The views of a scene show one set of named points, each view turned or mirrored, shifted and resized as a whole, with a little noise and some points left out.
In the rows, zero is written as 128.

Scene 1
View 1
J422: [ 87 147 121 132  84 162 139  89 140 119 126  96 153 115 151  86 149  98
 164 158 142 134 103 113 116 134 104 152 110 131 138  94 123 137 143 113
 109 125 108]
J143: [ 94 135 123 122  88 134 127  88 141 135 107 103 143  90 146  95 144  95
 142 129 132 137  86 105 117 129 113 149 120 146 122 102 118 120 145 120
 111 132 113]
J468: [ 81 124 136 113  91 141 113  93 166 136 105  89 152 126 167  93 144 109
 178 137 156 167  88 118 121 115 129 151 111 134 159 111 116 145 139 120
 122 140 110]
J190: [115 143 123 123  97 164 136 129 134 101 132 107 149  36 150  82 162  98
 153 117 133 109  79 142 113 108  95 153  91 132  97  90 117  86 146 100
 105 126 113]
J982: [120 133 126 107  95 129 127 110 109 114 115 122 128  47 105  91 168 104
 129 115 131 114  61 134 129 132 108 148 128 142  92  80 128  86 163 111
 107 116 128]
J972: [117 128 131 104  98 119 111 109 131 124 108 115 138  47 130 101 159 112
 140  99 143 139  53 131 127 113 108 145 112 144 108 102 122  85 152 115
 115 128 121]
J775: [ 93 111 132 107 101 148 131 123 153 111 115 102 138  96 147  81 160 103
 163 131 155 138  78 156 134 112 135 161 118 138 127  82 105 116 155 110
 118 124 120]
J80: [ 84 113 128 107  92 113 115  76 146 149  91 102 133 138 125  99 144 103
 151 140 154 165  83 108 129 135 141 144 145 146 148 102 119 146 157 128
 117 129 125]
J903: [ 95 132 129 117  89 137 122  92 142 131 110 100 144  91 143  96 150 102
 152 132 140 142  82 118 121 128 113 148 114 138 130  99 122 120 147 119
 113 132 115]
J233: [114 154 120 125  83 141 131  89 103 122 126 115 144  59 108  95 161 100
 132 127 122 114  80 112 112 146  76 139 108 140 104  94 139  98 151 110
 101 119 116]
J122: [116 132 124 115  98 195 156 149 115  65 152 116 144  50 121  66 182 105
 169 143 140  88  87 191 137 119  78 164  92 118  99  60 126  82 160  87
 103 100 117]
J799: [ 70 111 134 136 108 154 149 116 189 128 103  79 129 117 198  62 138  71
 159 137 139 129 107 130 117 104 176 179 132 148 121  78  81 138 155 120
 107 141 113]
J339: [ 88 126 128 112  90 137 118  92 153 129 107  96 149 113 152  96 147 107
 171 138 152 162  83 124 124 117 120 147 113 135 151 106 119 138 143 116
 122 134 113]
J899: [107 125 124 103  94 116 125  90 107 124 110 119 120  87  89  96 164 103
 130 134 138 127  70 130 133 141 116 141 144 147 113  81 131 107 176 119
 105 114 130]
J685: [ 88 126 128 128  98 175 143 120 164 104 123  89 145 103 176  70 152  91
 177 143 148 126  97 149 119 108 129 164 105 138 123  82 105 123 145 106
 113 128 106]
J441: [ 92 118 136 120 105 145 128 121 166 123 107  95 138  86 173  79 148  92
 160 119 146 141  83 134 119 101 140 163 116 143 119  93 100 113 145 113
 110 138 117]
J327: [112 135 126 113  94 147 131 113 126 110 123 110 138  62 123  87 164 102
 153 126 132 120  74 137 125 126 100 151 113 133 108  86 123  95 151 108
 109 117 119]
View 2
J685: [141 107 118 121 155 142 124 134 123 106 148 113 125 118 133 128 123 135
 143 118 123 154 133 163  95 146 136 129 114 143 130 155 153 134 130 124
 125 121 147]
J122: [154 133 137  99 144 142 145 141 124 131 148 115 130 138 119 137 137 123
 185  84 132 176  86 183  87 157 128 142 108 156 137 143 119 133 138 150
 119 135  95]
J80: [135 105 118 153 138 121 118 128 139 146 142 121 119 125 130 139 118 131
 123 127 104 106 166 159 134 121 128 109 123 135 103 152 161 136 105  94
 133 112 156]
J468: [137 111 112 139 142 127 117 120 121 130 137 114 116 125 136 135 125 133
 129 137 106 129 158 156 118 128 131 120 118 139 106 158 165 138 112 110
 132 114 164]
J982: [151 132 148 128 136 122 141 143 135 146 149 134 126 143 109 130 132 136
 170  83 116 125 115 173 122 143 122  97 134 136 120 134 123 126 112 109
 141 146 103]
J327: [150 129 142 126 139 127 135 135 122 140 146 127 121 139 119 134 132 133
 162  96 116 131 116 169 114 141 127 113 125 140 121 141 129 128 120 119
 136 135 116]
J899: [145 125 138 142 131 120 132 146 150 162 152 122 124 143 110 141 123 126
 159  87 109 118 130 172 132 135 121 101 131 137 114 138 129 129 104  98
 135 130 106]
J972: [151 135 142 127 131 119 140 132 122 152 140 129 119 142 117 131 139 135
 163  99 109 118 117 169 123 139 123 104 132 135 109 137 127 130 112 117
 143 144 116]
J441: [142 113 120 133 154 136 125 131 122 111 145 119 123 129 124 123 124 142
 152 119 114 138 142 157 104 150 139 108 127 132 119 154 150 129 121 106
 141 137 150]
J799: [136  86 105 136 168 151 114 144 135  87 160 112 130 118 124 121 107 143
 133 124 119 144 157 154  98 152 148 106 122 127 135 162 162 127 130  95
 131 126 167]
J190: [152 128 143 112 144 128 142 130 109 119 144 127 117 130 121 120 141 138
 163  99 124 140  99 168  98 150 128 115 121 139 128 139 129 128 129 138
 137 147 120]
J422: [139 104 131 134 138 130 121 129 133 129 147 124 112 119 136 136 125 129
 125 119 116 125 132 164 113 121 130 132 110 145 129 142 152 138 128 124
 118 111 145]
J775: [143 120 116 129 148 133 129 134 124 127 144 109 130 134 123 135 122 132
 160 113 113 150 139 163 109 150 133 117 121 138 115 157 146 134 114 109
 136 128 137]
J339: [138 115 118 137 140 125 123 127 123 138 137 114 119 129 131 136 125 132
 138 130 109 124 150 161 120 128 129 122 119 138 106 154 158 136 112 112
 133 115 153]
J143: [146 110 136 140 137 124 127 132 130 134 146 130 115 127 126 127 128 137
 132 110 111 107 134 158 121 129 127 108 124 134 119 142 144 129 117 108
 134 129 140]
J903: [146 116 133 134 136 122 128 129 127 137 141 126 116 130 126 132 129 135
 142 115 110 117 136 161 119 132 127 110 124 135 115 146 146 132 115 112
 136 128 140]
View 3
J685: [165 143 134 104 122 135 180 148 137  98 123 147  95 121  99 153 100 103
  99 147 135 121 145  87 124 123 141 103  91  94 168 107 145 114 140 126
 128 117 152]
J972: [154 158  95 134 110 110 132 112 105 117  97 132 150 164 153 102 111 140
 100 124 131 105 109 121 167 137 142  86 157  89 155 136 143 149 113 112
 127  97 109]
J982: [144 174  94 131 106 115 132 110 101 104 100 126 157 163 157 119 115 136
  90 128 134 101 107 130 170 134 138  79 152  98 139 141 149 156 112 110
 137  93 101]
J143: [163 146 108 114 132 129 126 128 105 123 107 139 119 156 133 114 115 137
  96 117 120 119 121 114 131 123 146 106 122 102 142 128 142 126 125 129
 144 126 129]
J799: [174 175 136  87 127 147 155 142 125 114 139 155 102 121  91 156  94  92
 106 140 106 118 173  90 106 116 125 119  85  90 119 116 133 104 141 122
 150 129 143]
J899: [143 170  79 117 133 102 126 120 111  97 116 124 140 154 159 113 125 142
  90 100 132 101  99 128 164 137 123  96 138  98 116 137 167 143 125 121
 126 111 103]
J233: [140 139  99 137 122 125 131 109  93 111  84 110 142 178 158 112 117 144
  88 123 146 109  97 131 162 125 162  76 139 114 150 149 151 145 117 127
 150 114 115]
J190: [156 162 125 141  89 141 163 107 105 115  88 128 151 161 136 136  93 117
  92 158 136 110 129 114 155 126 164  71 135  93 171 136 130 155 110 115
 148  95 125]
J775: [162 163 109 112 118 116 160 138 132 103 121 151 120 127 121 127 107 117
 103 131 125 107 134  99 146 133 125  97 119  82 154 115 148 134 128 114
 119 108 127]
J327: [151 156 107 129 111 124 150 119 110 106  97 129 139 154 143 121 110 129
  93 133 138 104 114 118 164 132 146  80 135  98 156 137 150 149 119 118
 129  99 114]
J903: [164 140 107 114 127 114 129 135 110 121 103 141 116 151 132 112 114 139
  98 119 127 117 121 115 139 129 142 104 129  94 153 124 140 123 125 125
 133 117 129]
J339: [170 124 105 111 137 107 142 154 130 121 115 152  96 138 120 111 111 139
 110 118 121 120 129 103 132 128 139 112 123  89 163 104 143 113 135 128
 117 125 134]
J468: [180 122 111 106 143 111 140 159 128 119 119 158  86 137 114 112 111 136
 112 114 118 126 134  98 119 126 140 120 113  81 170 101 141 104 138 132
 121 129 141]
J441: [175 165 125 107 118 133 145 131 125 125 117 156 121 139 112 131  98 111
 101 132 118 114 151 103 130 124 132 105 117  82 145 117 133 122 126 118
 138 115 133]
J422: [153 123 118 112 134 125 154 141 112 110 109 127  91 147 121 130 114 135
  96 123 138 126 119 108 131 124 155 105 102 111 163 128 151 110 137 139
 139 131 139]
View 4
J233: [165 107 133 141  95 114 125 100 145 111 140 126  95 142  97  82 163 182
 147 115 113 134 167 111 106 155 148  95 142 165 160 124  66 123 118 113
 165  86 136]
J339: [123 133  89 112 119 142 126 133 120 147 131 107 128 117  88 116 156 153
 142 163 132 134 144 115 119 165 160 148 149 123 148 130 123 118 141 131
 195  98  82]
J80: [111 149 104 115 120 155 127 128 129 157 135  99 121 118  77  91 149 165
 176 178 154 125 151 121 133 165 144 154 161 118 159 117 112 134 135 127
 200  99  60]
J468: [124 137  90 113 119 146 141 134 118 143 136 118 126 121  94 117 147 160
 137 172 149 148 154 119 122 172 162 143 150 111 144 140 125 114 135 147
 194  90  79]
J327: [153 118 117 136  89 120 129 121 141 116 127 130  98 140  95 112 159 154
 130 107 102 134 162 111 100 164 166 112 125 153 157 135  95 112 124 120
 176 108 130]
J799: [125 151 103 144  89 174 171 157  82 166 127 151  92 106  84 134 104 140
 136 145 130 173 160 154 145 176 159 161  97 104 144 138 131  94 122 178
 201 126  50]
J775: [132 133 103 135  93 142 133 151 120 140 123 123 106 122  85 133 145 132
 127 121 106 135 151 122 106 170 175 142 118 133 147 130 130 109 133 130
 195 124  98]
J143: [139 131 117 125 100 137 139 120 129 132 135 124 110 130  91  97 142 173
 154 149 135 141 165 118 123 171 156 125 143 132 152 133  94 121 125 137
 183  91  96]
J190: [169 110 110 138  86 114 141 121 122 104 131 153  99 147 109 131 138 150
 103  97 107 153 165 107  90 176 175  95 111 150 146 153  97 101 121 143
 166  96 146]
J441: [131 143 106 132  90 152 148 140 114 140 129 139 109 125  89 133 124 142
 120 134 125 144 163 123 116 183 174 137 116 120 151 146 128 107 125 150
 190 107  85]
J685: [151 121  85 141  99 146 152 145  98 138 131 145 101 111  97 139 137 132
 125 124 117 175 143 130 113 159 157 142 107 119 132 145 123  93 143 155
 196 123  95]
J899: [134 131 140 146  81 129 113 119 156 132 121 105  98 143  76  87 160 163
 168 110  96 100 161 119 115 161 156 124 139 161 164 106  85 135 114  98
 182 124 117]
J122: [190  90  96 169  82 103 129 139 123  98 117 149  83 126 108 141 170 115
 106  56  55 167 140 114  72 142 163 101  91 173 128 149 103  81 139 117
 169 138 168]
J903: [131 132 111 126 103 134 132 120 133 136 131 121 112 131  89 106 149 163
 144 147 131 139 156 114 113 170 162 129 144 133 157 133 102 121 128 127
 189  95  97]
J972: [145 128 130 129  86 119 116 119 152 114 126 121 109 152  89 105 151 160
 133 113 107 107 170  98  94 177 176 102 133 160 163 131  96 128 116 112
 176  93 139]
J982: [151 127 145 143  65 123 125 116 153 113 118 128  93 149  87 104 146 166
 138  90  94 108 174 108 102 172 169  99 116 163 166 124  88 124 108 111
 172 110 144]
J422: [163 107  97 146 117 131 146 120 113 128 142 135  99 117 107 101 155 164
 146 138 127 183 146 128 119 146 135 126 135 135 137 136  85  98 139 138
 175  90 101]
View 5
J685: [115  90 120 159 107 101  78  93 118 113 119 106 156 100 145 107 152 132
 120  61 118 114 116 187 106 126 137 123 143 120 146 109 111 162 150 152
 122 110 139]
J799: [106 119  79 149 123  87  78  77 122 103 106  94 158 118 126 115 132 124
 125  55 153 123 128 230  54 104 132 147 129 131 188 128  77 175 137 116
 108  99 139]
J233: [121 120 184 123  76 130 109 124 169 168 119 116  94  96 118  95 189  93
 126 120 150 127 149  70 114 133 135  86 158 116 127 107 129 183 193 149
 121  92 171]
J982: [104 125 180 123  65 106  78 111 148 150 107 142 104  89 113  72 197 114
 126 112 168 137 158  99 115 118 137  69 143 117 131 113 100 205 217 138
 126  68 193]
J327: [117 111 166 138  83 105  85 106 138 142 111 128 114  80 132  86 184 123
 127  99 146 122 145 117 119 127 134  85 144 120 124 107 110 185 195 147
 134  84 181]
J80: [144 154 103 163 101 125 146  68 191  93 123 111  87 109 137 135 131  81
 170  93 159 129 107 153  68 113  96 120 133 141 134 100  66 187 173 114
 133 115 141]
J143: [124 127 131 132  91 124 116  97 163 124 118 105 108 104 125 109 150  89
 149  94 149 128 135 125  78 125 120 103 141 127 143 103 104 172 175 128
 123  89 158]
J190: [100  87 166 139  86 101  63 115 103 163 113 117 144  83 134  76 181 122
 118  82 134 117 155 123 114 140 153  83 145 114 123 101 144 163 182 164
 118  67 182]
J339: [137 123 114 165 102 120 122  75 165  90 123 117 115  94 152 115 137  94
 160  85 143 120 109 154  86 125 105 117 137 135 112  98  86 167 174 135
 139 110 152]
J972: [117 124 176 136  68 112  87 103 154 141 115 136 101  83 134  80 186 109
 145 105 163 131 144 100 104 123 127  67 143 126 105 100 107 193 216 143
 142  65 195]
J899: [123 142 171 135  69 115 104 104 184 129 115 152  77  94 112  94 195 111
 136 116 170 139 141 108 117 100 118  82 143 123 139 123  63 216 212 129
 140  96 174]
J468: [144 128  95 175 107 120 130  68 160  82 125 105 120  97 158 127 124  96
 170  70 131 117 106 169  76 126 101 120 130 136 112  91  91 162 159 136
 144 112 145]
J122: [ 97  59 195 151  84  91  31 134  95 160 118 146 153  74 136  70 223 169
  84  83 102 108 138 133 185 132 173  90 164 110 123 126 135 173 188 181
 136 113 179]
J422: [131 108 129 147 103 128 125 101 168 121 124  96 114 113 138 128 153 100
 131  84 123 120 112 135  98 129 124 131 153 131 137 104 112 161 150 143
 126 133 130]
J775: [116 110 126 162  92  94  75  82 134 106 114 136 126  92 142  94 159 129
 139  77 144 122 122 176 108 114 127 101 131 127 133 114  86 188 182 141
 143 102 169]
J903: [128 124 139 149  92 115 111  89 164 123 116 116 110  98 139 107 153  96
 147  93 153 127 133 130  88 125 118  99 139 131 128 102 100 173 178 139
 129  92 168]
View 6
J903: [170 150  91 115  79 137 150 114 109 143 111 133 147 175  88 151 164 163
 122 162 143 124  89 131 119  84 105 128 154 100 122 132  32  84  89  79
 120 114 123]
J982: [154 171 123 121  68  98 132 107  88 141 109 160 194 163  54 146 171 221
 103 148 138 142  47  93 135  53  88 138 172  78  89 173  30  91  91  35
 128 117 144]
J685: [138 146 115  82 122 127 154  87  93 150 108 115  96 147  87 112 206 134
 113 197 134 141  86 126  86 103 142 149 152 136 119 153  55 106  98 102
 104  96 132]
J122: [118 156 158  97  91  83 110  83  68 186  96 116 122 116  49  73 234 234
  98 187 147 151   9 102  96  52 120 173 183  92  86 187  87 107 114  95
 134 108 210]
J190: [125 152 137 102  86  98 131 100  73 166 113 149 134 139  58 134 214 210
  96 174 162 142  56 111 121  67 121 169 154  88 127 172  55 102 109  76
 111 137 135]
J422: [173 137  96 120  95 137 153 105 114 163 101 105 122 166  94 127 186 144
 149 178 131 142  98 139 117 111 129 132 157  96 125 115  61  74  93 107
 104 117 148]
J972: [153 162 117 122  54 115 132 116  90 147 112 159 173 165  70 154 163 218
  94 150 141 119  55 117 134  49  75 143 171  80 110 163  27  92  89  67
 132 124 135]
J775: [149 162 106  95 106 132 146 100  93 137 114 134 134 160  89 123 173 153
 105 181 129 126  81 123  94  78 106 135 163 138 100 166  39 111  93  85
 132  80 138]
J441: [148 148 104  90 105 139 156  98 100 138 111 132 108 158  95 140 191 132
 112 187 136 127 107 132  98  98 130 146 143 135 128 153  42 108  93  93
 108  99 109]
J143: [179 153  95 121  85 131 152 110 109 144 115 136 151 175  88 159 165 156
 134 164 138 136  96 121 126  95 114 125 148  94 127 130  32  79  87  72
 112 126 114]
J799: [151 165 107  70 155 140 183  80 104 115 117 126 111 163 104 141 197  83
 123 210 128 156 115 106  84 135 165 127 130 159 113 167  33 105  97  66
  83  85  94]
J468: [172 136  76 100  87 164 159 119 119 140 108 117 112 178 118 146 156 115
 126 178 120 110 124 159 103 104 106 123 146 139 137 121  36  99  76 121
 127  95 110]
J899: [179 174  97 134  83 121 136 119 112 138 113 142 204 182  70 142 137 194
 131 145 124 143  53 108 131  61  75 110 179  83  73 155  21  80  74  43
 138  94 153]
J327: [153 157 117 118  72 106 142 109  90 156 110 140 159 155  73 136 182 206
 105 160 147 137  54 111 124  63  96 144 167  85 103 162  42  92  92  73
 125 117 150]
J339: [174 136  80 108  82 152 150 118 110 141 116 122 123 177 108 139 153 137
 123 170 126 110 111 154 107  86  94 124 159 128 124 127  36  96  74 107
 128  96 118]
J233: [171 153 114 145  53 101 131 116 106 162 103 138 169 166  65 150 177 219
 131 150 154 141  54 109 153  67  95 134 172  51 114 138  47  59  92  65
 117 145 150]
J80: [196 149  64 116  92 165 167 127 132 128 112 127 147 195 117 161 127 116
 147 164 115 117 119 148 115 102  96 104 152 127 121 117  17  79  69  87
 120  97 112]

Which points are out of place in each view (at most two, in the order of its rows)? Write - if all are in place.
view 1 => J972, J80
view 2 => -
view 3 => J685
view 4 => J468, J422
view 5 => -
view 6 => J441

Scene 2
View 1
J329: [104 151 164 129 133 144 154 113 100 136 147  88 114 101 146  72 135 121
 137  96 106 126 147 164 127 131 128 157 104 145 122 126 147 143 115 122
 128  97 157]
J891: [136 111 151  86 135 165 143 162 155 146 164 117 133 106 114 107 164 146
 114 137 124 122 126 137 149 123 115 123 147 153 104 145  74 109  92 162
 142 129 136]
J167: [ 99 118 150  94 116 160 154 127 118 132 166  95 136 114 133  81 169 143
 107  88 112 120 142 142 158 120 125 144 148 148 113  95 132 126 119 132
 128 110 148]
J850: [157 133 152  82 128 142 153 134 129 134 112 121 116 103  78  89 120 118
 127 161 123 132 137 161 126 122  83 162 133 153 105 160  94  95 104 156
 126 103 132]
J265: [118 161 176 150 152 121 136 120 104 142 141  94  79  97 170  87 109 109
 148 125  79 129 135 173  99 142 129 179  74 145 144 159 109 137 102 112
 137  81 161]
J457: [125 106 159  77 110 140 128 129 123 128 145 111  99 111 118  96 137 135
  97 132  81 126 117 137 130 116  91 176 151 143 126 115  87  96 119 124
 130  85 134]
J114: [127 124 157 100 120 152 125 126 126 141 151 101 111 100 114  96 141 132
 114 125  95 117 122 143 134 126 107 155 133 144 116 132  94 121 113 128
 129  93 134]
J707: [113 143 161 113 139 129 157 125 108 133 137 101 107 111 145  80 133 120
 131 120 101 132 143 163 116 127 117 175 113 151 135 133 123 117 110 130
 133  96 157]
J450: [129 113 155  92 113 150 119 127 130 140 158 106 102 105 124 103 140 134
 103 130  81 115 113 134 134 125 104 163 139 143 118 127  83 113 112 119
 136  86 130]
J611: [110 151 172 149 158 138 146 137 119 146 159  93 106 103 175  91 137 121
 144 111  95 124 140 165 115 142 145 152  87 148 139 148 113 144  94 127
 142 104 164]
J398: [107 115 155 103 128 172 144 148 139 143 186  96 142 108 146  95 181 150
 113  90 117 112 132 134 162 126 142 119 144 151 112 110 107 133 108 145
 140 124 147]
J294: [113 117 153  96 122 168 139 138 136 140 173  96 139 106 124  92 169 147
 111 103 119 113 130 137 158 125 122 127 147 148 105 110 111 129 111 140
 133 119 142]
J682: [104 125 160 121 122 160 133 128 126 142 177  87 120 103 151  93 158 142
 114  92  96 112 132 140 147 130 133 140 127 143 123 117 112 141 116 118
 132 103 146]
J63: [142 117 157  95 114 155 113 127 133 143 151 104 103  99 110 105 131 136
 106 140  82 117 109 135 131 126  94 160 134 146 115 141  72 113 105 124
 134  87 128]
View 2
J265: [165 107 160  72 139 149 116 135 104 141 135 146 127 149 133 130 112 152
  69 124 110 109 116 127 108 133 124 101 112 140  94 135 128 107 108 130
 142 105 124]
J450: [130 127 153 125 142 129 159 152  79 169 112 150 128 131 109 122 146 142
 104 113  84 131  93  90 120 146 109 106 100 122  90 114 167 129 115 126
 125 153 151]
J114: [126 127 149 126 144 132 149 136  85 161 120 154 125 133 114 129 137 129
 110 120  92 128  97  97 116 135 112 105 103 128 100 122 161 118 111 120
 127 141 142]
J457: [130 119 152 135 138 124 155 142  79 166 113 153 125 139 120 131 142 130
 117 117  81 112  86  85 126 150 123 107 109 127  94 124 156 111 121 112
 124 154 164]
J850: [121 123 135 140 144 140 142  97  95 166 118 184 129 141 127 146 130 100
 133 127  85 107  88 109 104 119 122 109 122 136 115 149 159  95 106 103
 128 132 149]
J294: [110 146 151 142 153 118 155 142  85 156 118 155 113 128 116 126 162 107
 110 124  99 152 103 107 125 130  90 105  92 146 109 110 164 129 113 130
 120 140 133]
J398: [112 147 154 138 153 116 159 150  86 153 117 148 111 123 119 129 175 110
  91 121 100 162 113 111 129 137  81 106  88 160 109 106 159 131 115 141
 119 139 133]
J707: [139 114 154 111 139 135 127 126  98 143 128 156 123 149 134 135 123 119
 103 127 101 109 102 113 120 134 123 105 112 141 105 133 139  98 112 117
 134 122 137]
J682: [127 137 160 117 147 122 145 156  86 147 123 142 115 132 118 119 147 131
  89 121 107 150 110 105 125 140  99 101  93 142  99 103 152 131 112 137
 124 137 128]
J891: [114 142 140 144 150 132 169 119  90 182 103 173 127 124 117 142 173 111
 110 123  79 141  99 117 114 125  81 112 106 152 106 136 170 123 111 129
 116 141 145]
J329: [134 130 158 108 147 126 122 144  97 124 141 145 110 146 134 125 122 116
  94 131 121 134 115 116 124 131 114 102  98 146 111 112 135 112 111 125
 134 119 121]
J63: [130 126 149 125 144 139 154 133  86 175 114 163 134 131 108 132 136 138
 117 114  81 121  88  95 105 136 118 107 108 119  94 123 166 120 110 119
 127 145 150]
J167: [114 142 153 142 148 107 148 153  82 138 123 142 107 135 126 122 157 104
 104 128 105 151 105 100 140 142  97 107  93 152 111 105 148 119 119 127
 120 140 138]
View 3
J167: [143 143 151 149 167 190 125 114 117 142 160 152 160 110 142 127 134 101
 146 156  99 103 127 148 117  96 124 120 102 134  93 140 103 118 125 100
 115 133 159]
J707: [139 152 120 124 161 156 124 105 130 132 145 145 145 119 148 163 115  97
 141 136 106 135 134 138 161 123 127  97 107 124 108 142 132 123 142 107
 129 135 142]
J63: [168 175 122 140 134 141 134 116 123 127 145 157 132 118 116 118  88 123
 131 139 114 118 111 145 148 115 122 120  94 122 129 116 113 106 118 104
 109 112 134]
J265: [149 155 106 101 145 132 121 113 152 141 140 131 144 125 139 177 116 109
 141 128 115 142 125 123 202 142 130 111 124 113 106 123 155 132 162 132
 142 146 144]
J398: [143 155 162 147 161 187 125 120 133 144 160 156 163 104 126 123 132 110
 141 161  96  99 110 147 115  97 123 157 107 144  92 138 101 105 126 106
 129 142 159]
J891: [138 181 153 151 155 154 126 117 135 127 158 167 137 106 107 117  93 116
 126 142 100 119 114 153 114 101 124 155  88 159 120 146 108  78 120  93
 133 130 139]
J294: [147 159 155 149 165 178 130 123 126 141 162 159 156 103 126 118 123 114
 136 153  98 103 116 153 115  96 126 137 101 142 101 137 102 110 123  98
 118 125 152]
J329: [149 143 129 114 174 171 122 112 133 147 149 142 156 102 151 159 134 105
 145 140 104 123 138 141 154 124 134 103 121 122  96 137 131 141 152 115
 131 131 150]
J611: [140 156 129 113 153 152 118 116 154 145 147 138 158 116 132 171 131 111
 141 141 107 131 121 124 178 130 131 139 123 131  96 136 144 121 155 132
 153 151 156]
J450: [166 165 130 145 127 151 130 120 120 132 146 152 144 130 117 111 105 119
 139 153 112 105 105 142 147 104 116 128  97 119 115 112 101 113 113 107
 103 122 148]
J114: [160 169 131 138 147 152 131 117 122 137 148 155 139 111 125 127 105 120
 135 139 109 117 118 148 140 111 123 119 101 126 114 124 114 112 125 102
 113 117 140]
View 4
J611: [128 133 126 102 135  69 138 143 158 128 156 159 131 120 112 196 126 145
 153 152 101 125 161 146  75 154 103 112 209 151 154 104 111 130 117 168
  66 131  59]
J265: [134 129  97 118 134  75 128 138 141 112 162 167 159 101 111 193 106 146
 153 184 127 121 182 160  70 144 122 105 214 144 153 119 107 136 105 198
  47 112  43]
J457: [174 166 108 107  88 145 128 118 145 105 110 184 166 120  98 141 124 122
 161 157 147 125 175 156 103 102 151 151 153 167 112 109 131  75 119  97
  66 122 100]
J850: [127 191 102 128  93 137  94 138 147  37 127 129 140 123 151 151 113 114
 142 151 166 124 172 149  64 114 145 129 150 135 129 120 142  72 122 102
  72 153  94]
J63: [178 175 117  94  95 137 124 142 136  96 142 162 153 134 112 157 120 132
 150 147 137 130 177 154  79 106 161 146 168 175 111 113 140  78 122 112
  50 117  97]
J707: [116 142 103 124 118  95 127 116 159 102 126 163 151 112 111 168 124 131
 161 163 136 114 172 150  85 140 114 117 173 146 141 107 112 118 115 140
  73 129  70]
J891: [159 177 144  85  87 119 129 157 160  91 126 143 116 148 120 163 142 119
 147 108 113 141 129 142  78 118 123 146 168 161 130 105 154  67 131  71
  91 160 110]
J450: [188 161 131  85  96 134 137 132 146 128 132 176 148 134  93 156 130 139
 164 142 119 127 173 154  96 107 152 151 169 187 108 104 132  82 126 104
  56 107 101]
J398: [143 153 157  81 102 101 150 125 175 143 118 161 107 154  98 171 159 129
 166  97  85 118 149 137  93 141 102 137 156 181 125  87 128  93 137  83
  91 137 105]
J167: [130 150 139 102 110 103 142  99 177 134 101 173 125 134  97 156 160 128
 173 121 105 102 173 135 105 139 103 132 133 179 117  86 117 102 136  82
  84 125 101]
J294: [143 165 147  91 106 116 141 124 169 122 119 152 110 147 107 161 154 125
 164 109 101 112 165 137  89 133 112 141 141 180 117  87 126  89 138  76
  78 135 107]
J114: [162 169 120 101  99 125 128 133 152 105 133 157 143 130 115 157 130 132
 157 144 127 119 180 152  80 117 143 140 160 174 118 105 130  87 128 112
  60 121  95]
J682: [152 152 145  88 114  98 148 120 162 147 132 170 122 136  98 171 148 141
 167 123  96 111 175 143  93 135 113 132 163 186 123  89 118 110 132 116
  63 117  88]
View 5
J294: [144 116 129 129 126  75 127 122 156  99 106 106 150  79 132  94 113 153
 108 110 115 178 138 149 122 165 103 131 182 170 202 107 132  87 111 138
 105 131 142]
J63: [152 139 116 121 173 101 135 143 145 126 124 122 159 103 148  46 116 131
 145 110 129 128 116 153 117 161 104 123 165 127 192  96 118 100 104 154
 115 134 141]
J682: [168 117 126 146 120  72 126 117 147  86 124 125 131  86 129  88 106 140
 132 106 110 172 144 150 121 161 127 138 158 169 186 106 133  94 119 136
 122 129 166]
J167: [151 107 115 130 111  54 124 113 148  97  94 100 153  89 121  92 113 151
  99 118 101 170 149 145 108 156 119 136 163 189 200 110 137  97 119 125
 115 129 160]
J850: [134 145  90 112 175 117  91 139 155 167  92 115 191  86 123  73 142 149
 115 124 141  93 115 125 113 138 117 110 174 116 214 111 110 109 111 154
  93 128 113]
J611: [186 133 104 192 128  95  87 126 146  98 138 163 116  71 103  98 129 144
 150 111 142 154 140 122 117 149 171 125 135 146 177 114 105  93 140 140
 125 144 170]
J265: [204 142  85 185 143 104  79 129 140 112 146 178 127  85 105  75 131 130
 172 119 140 113 136 117 111 133 193 129 118 124 172 105 109 104 142 139
 136 143 174]
J114: [155 129 114 131 153  93 127 132 148 119 121 121 156  98 140  62 115 139
 133 110 120 136 129 146 118 154 117 126 164 144 197 100 122 101 107 148
 117 129 142]
J891: [118 142 127 139 149  96 125 143 147 123  99 107 153  69 127  83 137 153
 107 111 146 177 110 149 133 177  76 114 189 144 211 116 106  80 112 158
  90 136 133]
J457: [149 126  96 112 160  77 145 142 136 133  97 106 161 120 142  36 123 129
 126 117 114 124 114 147 112 156 107 125 146 138 192  97 122 108 109 143
 124 128 161]
J450: [157 130 120 126 151  80 154 140 140 108 123 117 146 111 152  46 109 126
 141 102 114 151 121 162 121 169 100 130 155 142 187  94 124  96 109 147
 125 130 157]
J329: [189 116 102 149 119  81  85 105 157 105 126 141 151  83 115 105 117 147
 128 116 113 133 157 122 111 132 176 135 143 166 189 107 130 106 126 126
 122 135 157]
J398: [151 113 142 145 107  62 126 111 157  81 116 113 137  75 130 107 106 155
 109 106 108 201 148 152 121 168 107 137 177 187 197 111 134  86 115 137
 104 133 152]

Which points are out of place in each view (at most two, in the order of its rows)? Write - if all are in place.
view 1 => J450
view 2 => J707
view 3 => -
view 4 => -
view 5 => J398
